Each row is a point on a tangle of strands that fork and nearly touch. The rows are in no order.
In the rows, 100 means zero.
Points whose rows are less than 61.6 apart are linked; no others are. Some points are linked to none.
q_418: [109 125  85 101 121 108 107  86 100  79 102  96 118 124 100 111  93  90
  85  79 105  89  90]
q_834: [120  81  97 111  89 102 108 106 104  67  73  99 104 114 103  84  99  84
  81  95  84  93 115]
q_967: [102  85 110 100  84 100 103  97 114 115  89 118 112  91 108  90  85 125
  70 115  60  88  98]
q_721: [ 68 145 121  97 135 118  89 103 117  87 113 110  90  63  90  88  99  94
 148 102  94 106 106]
q_437: [116  95  81 118  93 115  97  92  94  76  98 111 114 113  70 100 106 105
  91  91 113 100  88]
q_816: [103  93  96 123 108  98 103  97  86  92  72  94 112 112 119  92 116  79
  82  91 100  99 114]
q_293: [127 129  95 117 126 132 114  83  93 109 105  91  95  97  78 106 119  74
 101  83 110  96  74]
q_162: [111  87  84 111  87 100  98  96  58  90 116 102 108  73  91 101  90 104
  85 103 104  99  97]
q_590: [ 89 111 115 120 116  92 101  83  84 117  93  93 108 107 117 106 111  75
  82  88 108 101 106]
q_587: [102 107 108 125 127  95 105  97 115 124  89 116  94 119  96  99 117  68
  91  79 113  99  72]
q_110: [ 88  91 114  93  91 111  78 115 119 108 122  85  70  97 111 104 100 123
 122 101  90 123 107]
q_252: [111 119  91 121 111  71 116 106  82  91  89  96  94 122  89 122  84  95
 105  94  96 106  81]
q_595: [106  46 114  53  76  82 112  89 108 102  90  84 121  83  93  90 118 121
  86  90 108 106 103]
q_607: [105 120 103 113  83 119  88  95 117  91  87 107  98 103 124 110  86 106
 104  90 108  97 102]
q_177: [105  93  68 101  91  89 106  93  81  84 127  97 107  88 113  94  82 113
 101 113  99  79  99]
q_29: [109  74 118  89 107  95  92 103 116 116 112  83 110  98 107  92  76 103
 114 107  88  99 116]
q_214: [111  88  90 126 124  73 103  99 110  85 103 107  95 107  99  89 102  88
  86  96 111  67  91]
q_430: [ 93 105  84 115 109  87  90 129 104  99  98  78 106 120 101 112 119  93
 109  98 102 115  83]
q_174: [ 97  85 112  74  77 105 104 129  84 103 112  83  93  95  89 118  84  97
 106 106  96 104 100]
q_554: [111  88  95 104  93  85  92 107 113  91 114  92 107  98 117  62 102 106
  67 121  79  81  93]
q_882: [107 141 107 103 124  78 117  80  89  78  99 107  91 109 101 121  94  97
 115  89 110 101  83]
q_485: [120  51 113  89  80 101  81  88 109  69  97  96 131  95  95  72 106 107
  86 103  97 100  82]
q_85: [121  75 106  47  63  85 106  89 107  92  89  92 101  83  92  79 104 115
  84  92 124 116 117]
q_946: [117  60 111 103  96  99  85  98  95  67 109  91 132 101 102  93  95  79
  85 102  78  92  86]
q_22: [101  85 113  77  61 102  89  99  97 109  87 115  92  99  98  94  86 114
  85 111 107  96 106]
q_72: [100  77  99  74  65 123 107 103 109  85  78  98 113  85 119  90 103  95
  86  92 110  95 116]
q_638: [130 100  81 122  97 101  92  82  94  76 101 112 113 108  81  98 124 102
  92 114  90  89  65]
q_572: [113 103 111  87  89 114 101 100 126  97  85 102  91  91 121 110  87 120
 106  95  85 117 115]
q_562: [113  84  90 120 116 100 102 100 110  82 117 102 107  90 104 114  87  80
  99 104 100  82  90]
q_596: [117  87  97 101 118  98 105  98  96  88  93  77 101  94 103 113  94 111
  97 106  76 114 105]
q_806: [ 88  62  89  93  94 117 117 106  91 104  89  74 114  98  99 112 108 111
  88 102  86  87 117]
q_552: [ 81 141 121 105 133 108  92  92  93  95 116 117  91  70 116  91  94  96
 137  94 105 132 110]
q_879: [ 86 110  78 104 114 101  99  93 102 114  96 110 121 125 102  98  98  89
 121  96 104  91 103]
q_508: [ 91  98  85 116 122  85 113 103  98 106  90 102 109 110 104 112 114 100
  81 113  65  97  73]
q_541: [116  84 104  95  84 102 106 112 105  94  98  96 125  87  95  85  92 115
  66 120  87  89  88]
q_41: [130  97  60 118 108 113  95 100  89  88 105 106 107 109  79  79 141  77
  99 116 104  93  67]
q_439: [111  84 109 106  92  90  89 102 102  90 109  92  82 106 107  59 105  93
  90 117 100  83 115]
q_442: [126  83 105 128  85  99  92 104  99  80 117  92 117  81 111 100  88  76
  85 121  91  88  75]
q_251: [ 88 123 111  90 118 111 108  95  91  93 103 110  85  97  78 121  81 104
 134 115  95  83 111]
q_218: [121 103  94 127 112  77 104  79 113 118  79 111  91 119  93  83 131  84
  84  92  98  81  67]
q_28: [104  81  77  82  78 111 108 115 107  87 122  86 106  73 116 100  83 109
 101 109 104  84 108]
q_960: [ 89  86 124  59  86  90  95  94  91 103 112  90  85  67 117  98  97 122
  97 104 111 113 118]
q_411: [ 63  81 121  37  94  92 109 116 112 110  87  94  83  90 101 115  91 113
 123 110  95  91 116]
q_538: [113 105  79 114  99 109  86 109  82  96 120 100 100  97  82 107 110 100
 101  95 114 104  96]
q_630: [ 66 102 130  73  97 102 100 119 114 110  80  94  91 106 114 101 101 102
 123 107  87  94 119]
q_566: [ 85 135  77 112 103 120 123 109  96 104  88 119  89  99 105 110  95  96
  77 104 114  93  94]
q_316: [ 83  79  89  90 112  71 100 101  89  91 104 109  83  95 105 111  85 118
 114 108  99  93 110]
q_59: [ 94  84  95  47  70  93 108  80 100 116  99  88  92  69 107  84 110 123
  96 103 125 122 123]
q_510: [ 93 140 112 121 102 104 110 106  80 103  82 124  79  97  78  94  93  99
 116  89 135 114 111]
q_10: [ 95  79 116  97  96  86  89 116 112 115 123  95  74  92  90 104  95 132
  94 108 108 115 104]
q_735: [ 59 149 135 109 123 123  91 107 114  90  85 123  80  78 104  89 113  89
 134 105  88 109 102]
q_394: [ 91  96 109  80 108  84  93  97  96  92 103 114 101  98 101 128  71 107
 118  96  95 114 119]
q_603: [111  96 113 111 109  91 115  98 105 119 116  90 107 103  94 101  65  94
 119 102  75 118 112]
q_691: [ 95  72  89 100  90  87 103 113  93 105 108 116  75  87  93  99  88 141
  94 118 100 104 108]
q_813: [ 79 134 115  99 108  95 101  98  96 107 118 104  91  91 111  89  85 115
 121  90 109 112 118]
q_910: [ 96  86 104 108 109 111  98 110 127 106 124  89 109 100 117 101  86  77
 105  91 103  94 112]
q_998: [ 88 150 104 119 100  98 117 101  90 111  85 121  80 103  99  92 125  74
 124  80 124 103  98]
q_51: [107  77 111  75  71  84  85  82 103  85 120  89  80  75 120  85  95 110
  81 106 114 112 102]
q_632: [110 109 119  97  78 120 107 130 114 111 105  94 101 108  89  82  88 107
  99  88 105 106 106]
q_726: [ 90  85 102 120 122 101 103 105  90 130 108 105  87 106  77 124 103 100
 102  95  99 116  92]
q_773: [ 79  95 116  26  80 115 115 107 121 108  71 100 106  81 101 112  94 109
 139 104  96 103 117]
q_421: [ 91 124 104 120  64 120 105  84 111 107  94 100 107 110 103 113  85 117
 117  88  87 104 106]
q_884: [103  98  98  89 110  95  83  85  88 104  96  95 116  89  99 118  87 124
 107 102  95 120 110]
q_15: [ 91  95  84 109  83  99  86 109  84 107 109 107  72  94  99  68 107  97
  93 116 109  94 117]
q_817: [107 120  88 103 138  91  83  94  92 108  85 104 126 120  88 100 134  91
  86 102 119 110  84]
q_456: [ 96  81 106  81  73 110  89  76 122  84  91  92 103 117 124 110  86  96
  97  82  90  78 101]
q_919: [ 91  94  74 107  83  83  77 103 106 100 102  93 113 129 104 100 109 105
  98 105  84 121  88]
q_26: [ 71 139 130  95 112 122  84 112 111 103  79 106  90 100 114  98 107  95
 122 103  83  95 122]
q_980: [ 94  80  88 112 101 101 112  83 107 105  94 114 126 115 108 106  89 102
  75 110  65  87  95]
q_195: [121 129  88  96 130  89 116  75  99  85 110 106 109 108  99 109 108  85
  90  77 105 108  65]
q_668: [100  69 112  89  68  99  92 119 102 102  83 100 105  85 106  92 101 118
  61 124 100 107  99]
q_796: [113 107  75 122  99  79 122 114  89  90  90 102 104  98  91 101  80  98
  94 113 100 102  97]
q_312: [ 78 107 106  91 114  98  92 107  73 114 112 107  79 113  82 121 107  97
 111  96  89 124 112]
q_403: [106 117  95 112 121 111  88 108 107 110  96 112  85 111 102  94 102  82
  92 112 110 100 120]
q_322: [110  85  91 127 124 102 109 113 101  87  88  80 123  96 108 116 115 110
  73 108  73 106  90]
q_309: [117  90 111 135 110  79  93  93 100  89  98  91  97 110  93  88 129  86
  81  98 106  81  78]
q_446: [ 84 136  98 105 121  88 117  86  79 107 126  98  79 115  90  87  93 103
 115  86 109  98 110]
q_104: [ 97  59  92  90  81  98 106 119  92  90 116  75 105  85 102 102 100  97
 103 110  86  91 101]
q_477: [106 107 100 123 122  86  80  90  81 126  93 105 116 110  93 109 116  82
  71 104  99 111  90]
q_313: [ 93 140 116 102 100 109 104 103 101  98 101 122  80 112  63  96  94 112
 136  68 126 101 113]
q_878: [103 109  82 126 105 121 129 108  88  93 101 105 103  98  95  91 103  88
  77 114  97  97  92]
q_671: [111  97 117 105  94  81  90  88  90  87 112  96  83  97 110  95  88 102
  84 107 108 101 105]
q_486: [112 111 109 114 120  94 114 106  97 133 123 110 100 109  77 111  82  78
 118  90  97 118 100]
q_503: [101  86 119  38  60 117 117  89 123 118  70  99 108  80 111 105 103 107
 107  96 111  97 118]
q_351: [ 88 110  70 124 115  94 101  88  91 124 109 102  90 127  95  95 137  94
 107  84 111 111  73]
q_520: [ 80  98 120  84 100 113  83 116  77 111 106  88  89  98  82 126 107 111
 107 108 100  97  97]
q_194: [ 83 131  90 107 132 109 107 109  84  90 108 112  87  85  99 120 108 100
 115 101 120 111  94]
q_451: [102  76  98  90  85 104 100  89 113  73  81  90 100 100 115  90  91 112
  88  94  97  82 124]
q_565: [ 77 142  97 112 113 103 117  99 100 125  91 115  76  98 106  97 114  93
  93  93 114  85  89]
q_52: [123 113  68 104 128 106  87 100  95 111 108 109 125 110  83  96 134  80
  97 106  96  94  80]
q_417: [ 81  96 109 108  89 102 126 112  92 115  98 107  85 106  97 100  83  96
 101  85  93  93 128]
q_348: [101  80 107  65  58 115  93  95 119 117  68 103 118  98 107  88  94 108
  96 104 108  96 109]
q_299: [ 87 120 106 107  99  94 119  95  80 111 102  93  88 112  86  97  86  96
 104  96 113  76 110]
q_774: [ 91  96  94  96  77  98  68 100 102 105 103 100  84 113 113 102 104 106
 121 108  94 113 100]
q_91: [113 115 102 125 120  84  89  88 113 119 118 106 112 115 104  93 106  60
 108  88 119  93  72]
q_449: [ 95 109  91  97 109 116 108  90 100  88  89  96 113 129  97 123  88  97
 114  85  96  89 119]
q_684: [ 81 119  84 102 113 101  86 127 116 114 111 100 106 117 113 113 104  92
 123  97 110 104 100]
q_267: [119  61 114  84  67 114  77  97 118  98 106  85 133  93  94  99 105 114
  91 101 112  92  96]
q_428: [100 119  75 109 109 102  90  86  92 114 131  89  94 105  97  97 128  98
 113  88 119 109  94]
q_517: [130 101  91 100 100 103  98 106 124  84  83  99 104  97 115 112  92 130
 100 103  67 112  92]

A fork is a point with three links, a tip a point with one. Leave the first point through the second and follow the links. Name the first fork or tip that comes.
q_394, q_316: q_313
q_879, q_684: q_596
q_834, q_816: q_538
q_503, q_773: q_417
q_437, q_638: q_451
q_299, q_446: q_348

A fork is a point with three links. Follow the links from the first point to the second and name the forks in between, in order.
q_28, q_439: q_538 > q_451 > q_348 > q_541
q_572, q_51: q_596 > q_541 > q_439
q_313, q_541: q_596
q_214, q_816: q_562 > q_104 > q_538
q_51, q_816: q_439 > q_541 > q_348 > q_451
q_485, q_174: q_562
q_162, q_671: q_538 > q_451 > q_348 > q_541 > q_439
q_541, q_486: q_348 > q_451 > q_538 > q_104

Follow the links from the first point to the second, and from the first to the third. Name the last point that the two ways share.
q_411, q_428, q_15: q_348
q_668, q_485, q_299: q_348
q_394, q_813, q_59: q_541
q_773, q_28, q_351: q_538
q_59, q_348, q_879: q_541
q_421, q_510, q_834: q_596
q_572, q_451, q_878: q_596
q_348, q_351, q_486: q_538
